Each row is a point on a landscape with many valleys, with its height.
From any point a ball rolls to the lowest of the 2 points nearest to it. It stops when none of these is lower. Distance is the straight distance between rows; heights are no part of it.
Nusur h=268: [177 121 126 141 131 120 146 127 150 164 142 140 132 149 139 109 144 131
 136 170]
Div h=455: [150 128 130 140 114 126 140 129 143  88 127 122 179 126 166 161 117 109
 157 138]
mosiz h=211: [139  44 132  98 161 170 139 164 119 158 103  76 107 122 117  92 136 147
 143  96]
baga h=146: [154  96 171 106  94 140 176 169 153 166  94 134 155 123  97  97 138 106
 175 145]
Vuzi h=478: [ 83 134  81 175  95 107 106 102  83  77 114 137 152  81 138 118 119 108
  82  40]
patig h=627: [134 172 115 185  87  84 126 115 138  73 129 151 125 108 166 166 106 103
 103 110]
kevo h=287: [106 133 180  83  98 108 161 141 145 165 103 152 154 132 117 101 100  74
 150 120]
kebar h=165: [163  69 128 153 109 145 128 168 123 150 162 128 148 166 104 102 151 160
 162 166]
Tirek h=278: [132 121 111  92 145 177 130 146 112 149 129 125 125 111 120 120 149 118
 111  94]
feri h=183: [149 121 134 167 130  93 132 118 126 129 161 154  91 169 118  92 145 168
 114 186]
Vofur h=342: [ 82 180 156 135 148  81 106  86  87 100 107 153 118 130 116 177  96 160
 117 163]
tizer h=249: [115 202 158  74 136 144 155 178 154 191 105 138 126 136  95 101 128 115
 164 181]
rab h=135: [136 135 144 125 160 115 130 132 116 166 148 139  88 142 110  96 162 178
 130 177]
zoma h=210: [157 102  90 157 113 149 103 156 126 122 173 124 146 165 138 134 155 137
 145 155]
lel h=258: [ 98 131  87 108 185 230 127 120 101 171 126 117  83 131 111 120 163 165
  93  80]
kanab h=150: [156 164 164 110  78 148 157 189 155 186 143 160 133 165  59  99 140 147
 161 166]
Fipe h=345: [ 92  91  91 137 122 171 117 132 124  94 130 105 179 115 150 164 118 116
 122  69]
Fil h=365: [192 136 146 111 100 110 155  84 173 117 110 145 138 123 176 131 108  78
 139 125]
gunu h=407: [146 173  93 149 158 129  92 123 123  97 163 129 147 122 147 205 126 156
 124 168]
pim h=226: [159 110 161 147 126  96 157  89 146 106 117 170 118 146 133 149  92 135
 124 152]
Fanu h=286: [135 146  42 129 147 180 128  82 147 168 160 122  86 129 149  86 164 177
  69  81]
ves h=359: [136 158 124 125 136 123 107 137 125 119 151 135 171 134 121 175 148 134
 155 189]
bet h=556: [100 153 120 169  92  53 131 123 108 131 165 168 117 150 107  76 158 144
 122 136]
kuf h=605: [ 88 110  56 196 118 162 101 103 125  91 132 109 133 113 171 172 109 162
 100  53]
sog h=212: [145 157 164  92 146 161 165 167 127 163 118 153 121 147  95 137 143 112
 163 164]
sudaf h=545: [102  90 108 178  98  79 121 149 101 139 175 144 145 156 106  77 164 143
 138 132]
Busa h=317: [160 170  61 129 132 171 125 102 143 165 159 122 113 123 160 106 157 122
  82  84]
vibeg h=228: [142  35 131 112 165 184 115 126 129 127 110  82 113 120 160 134 112 153
 144 104]
Gumu h=457: [100 139 128  95 128  88 120 129 133 138 128 106 154 111 128 101 149  98
 131 138]
tezo h=246: [ 94 129 101 101 202 219 103 136  94 135 133 100 107 131 126 164 152 177
 116  98]
mapib h=578: [ 74 132 157 153 119  71 120 110 114 124 132 194 131 166 107 138 116 139
 127 147]
bigon h=176: [147 147 143  98 146 155 147 172 105 174 131 145 101 128  75  97 168 166
 116 158]
Vode h=589: [106 155 109 166 109  95 113 120 118  78 109 128 140  78 147 176 105 120
  79  91]
sadag h=245: [133  78 146  91 192 171 115 148 121 130 111  77 105 126 133 140 132 140
 164 148]
Mavor h=182: [121  79 155  67 151 158 133 155 114 155  93  84 136 106  88  98 139  98
 152 101]
Sozot h=539: [ 87 153  94 147 124 134 103  92 110  96 104 123 128  82 151 164 101 115
  64  32]
Fino h=271: [153  82 171 149 152  89 149  92 133 129 106 155  79 135 125 110 102 153
 126 131]
gupul h=138: [127 105 130  69 132 190 136 157 145 135 110  80 156 111 124 117 139  85
 160  99]
kiru h=132: [161 103 146 117 113 179 140 184 138 168 137 134 139 156  86 112 140 154
 181 181]
dazor h=149: [139 130 151 110  97 121 162 191 140 201 126 111 141 120  95  67 148 165
 175 158]
lazuk h=151: [128 149 186 125 113  98 159  86 136 108 103 211 110 172 141 144  83 126
 123 130]
nak h=573: [117 168 135 144 103  77 142 112 127 120 134 181 136 141 112 113 118 124
 114 126]
Noros h=414: [ 77 134 121 173 101  82 121 113  58  96 128 162 133 108 112 118 126 120
  95  70]
seme h=225: [106 124 126  81 193 215 100 156 105 129 105  76 120 120 126 171 122 120
 133 105]
zev h=311: [117 136  99 109 162 161  92 158 127 118 151 103 160 126 140 176 146 127
 151 159]
tepim h=253: [177 108  86 189  89 166  74 132 116 112 210 114 122 183 134 142 166 129
 138 178]
leveb h=312: [202 119 114 189  87 141 130 146 126 125 186 167  98 164 128 130 146 135
 128 146]
taf h=563: [ 69 123 170 141 130  65 116  94 145  96 113 143 139 134 126 144  91 143
 139 145]
tef h=310: [127 170 161  71 144 116 152 119 155 152  95 114 111 125 145 108 138  90
 146 182]
sidi h=213: [116 100 135  78 137 167 129 129 127 130 114 126 163  88 128 141 130  80
 129  77]
Sinad h=284: [180 109 112 174  88 156  96 142 113 106 199 143 102 174  88 135 161 148
 100 170]
vot h=277: [ 99 159 187 132 116  95 114 105 109  91  95 186 112 129 113 200  79 147
 110 122]
rovam h=496: [ 69 126 123 129 102  75 121 129 131 114 133 144 185 107 111  90 150 100
 156 130]
ruku h=382: [ 79 141 129 130 170  99  96 126  91 102 119 136 139 129 112 171 120 171
 132 166]
Lekud h=272: [122  91 112 104 181 164  95 137 155 109 130  69 144 126 163 156 131 137
 144 139]
debod h=88: [142 109 140  96  97 133 151 168 161 169 118 124 156 158 109  87 141 137
 198 179]
romur h=571: [ 87 149  47 169 128 116 106  69 131 104 123 111 105  84 173 153 103 140
  60  52]
vekit h=224: [146 113 110  49 175 186 106 120 155 143 115  33 113 110 149 149 129  86
 124  97]
geluf h=48: [117 105 127 176 144  82 111  99 142  73 120  64 121 106 199 170  74 143
 118 156]
lorer h=189: [131 118 173 120  63 115 168 163 138 173 139 173 150 162  75  88 136 135
 174 140]
kudef h=591: [ 93 155  40 193 122 129 103  91 103  80 137 100 110 113 183 175 111 161
  90  96]
Vosu h=436: [126 147 103 187 138 125  85 131  98  94 176 152 124 143 122 180 139 156
 115 135]
mibuz h=341: [157 117 144 142 135  71 131  62 151 110 114 108  79 104 168 108 110 131
 108 127]
fesof h=215: [115 161 166 157 103 119 143 111 101 107 118 215 108 155 109 174  86 147
 124 134]
Dibo h=217: [116 139 140  81 132 112 147 170 130 198 115  95 124 103 103  60 157 154
 125 132]
tepuz h=234: [ 95 131 177 113  97  99 166 125 137 157  98 191 139 152  94  86 126 119
 156 144]
danap h=270: [107 129  66 121 190 177 124  85 113 156 143 103  73 140 124 100 150 184
  87  96]
kanu h=303: [105 107 150 107 136 148 118 124 103  97  96 118 149  88 107 164 119 118
  99  61]
Vege h=411: [192 153 116 134 113 115 145 101 165  80 126 162 153 147 153 160 106  94
 154 152]
buku h=301: [125 219 133  91  99 119 150 148 141 173 115 163 137 127 101 103 159 101
 145 158]
mek h=247: [ 90  98 136 188  97  77 123 112 139  71  95 100 103 109 184 192  77 145
 107 147]
met h=320: [171 169 163  98 114 126 161  98 166 149 107 151 118 123 131 105 114  75
 109 133]
zevod h=292: [ 77  73  98 152 143 133 118 124 118 108 143  95 151 114 149 111 130 145
 124  88]
Suk h=649: [161 159  70 199 108 113 114 104 137  71 161 148 115 114 165 153 120 113
 102  96]
Bug h=222: [190  96 117 167 140 128 122 124 131 128 169 143 104 159 144 104 133 165
 144 202]
tazuz h=252: [156 140 151  53 167 164 131 130 148 155  96  64 108 109 135 121 122  62
 133 113]
Zite h=281: [158 154 157  78 150 137 164 120 163 148  90 113 120 115 144 111 132  64
 149 123]
libu h=322: [135 133 167  97 150 106 127  96 144 101  95 131 121 118 140 146  92 102
 122 128]
zur h=235: [135 122 141 137 172  98 105  92 132  92 108  88 137 110 157 168  94 137
 122 136]
Bip h=269: [140 155 153  72 149 122 154 137 129 171 109 105  96  99 133  73 145 123
 111 146]
fudu h=536: [ 66 104  94 183 133  92  82 138  85 107 174 116 129 157 121  98 151 152
 137 146]
sapat h=377: [215 153  85 157  65 169 135 157 133 148 179 154 120 138 123 104 167  96
  97  92]
tuf h=349: [194 140  76 136 114 185 144 132 130 143 157 160 103 136 145 120 153 133
  96  84]
Faliz h=383: [122 103 185 121 119 111 130 112 130 106  72 143 145 112 117 146  75 102
 113  86]
Mig h=244: [115  87 125 117 131 139 125 145 128 114 137 117 151 135 123 125 131 127
 135 115]
besom h=523: [ 64 120 130 174 122  75 105 142 101  88 146 133 162 138 117 118 149 121
 139 137]
doza h=397: [112 102 117 117  99 144 116 155 134 101 126 100 199 110 154 158 125  69
 152  72]
Vivuz h=195: [141  87 162 108 129 137 156 150 133 130 105 129 152 149 114 130 108 123
 178 138]
sunad h=367: [114 121 133 135 117 115 118 119  93 101 119 169 140  94  91 135 112 123
 109  74]
gozul h=319: [154 177 123 118 120 118 147 146 136 166 154 142 135 134 111 104 169 127
 123 152]
sis h=419: [129 109 105 111 159  96 117 122 154 140 130  73 131 120 155  88 144 121
 130 156]
kef h=184: [159 173 169 111 130 170 176 197 135 195 121 151  87 164  66 120 133 139
 151 164]
konor h=187: [ 86 102 120  57 167 178 118 136 132 152 115  57 143 106 139 145 135 104
 140 112]
buniz h=384: [132 113 104 134 128  60 119  74 159 123 136  77 109 126 164  85 109 110
 120 137]
pid h=544: [ 58 123 133 141 133  54 116 104 115  99 124 112 142 127 124  97 118 127
 146 167]
dav h=193: [159 141 152 115  88 151 130 181 106 192 155 153 113 144  62  73 153 156
 124 143]
fibin h=444: [158 148 122 108 105 147 131 140 145 119 136 120 187 117 162 156 132  66
 136  99]
Megi h=362: [ 90 150 157 162 100  77 120 101 119  87  81 130 108  99 138 196  72 150
 104 144]
gomib h=299: [177 101 166 138 146 100 159  93 135 114  87 141  64  93 141 112  87 129
  95 109]

Call two points neighbours if one is among the 2 nearest of the other. Go from one point of each pair to the other, from neighbour to neighbour, staying as low as possible. Name the highest point that can't be avoided.
debod and rab => kevo
lazuk and geluf => Megi
kanab and rab => dav
gupul and debod => Tirek

Where does a ball stop that starts at each point below?
tuf => gupul
zev => gupul
rovam => lazuk
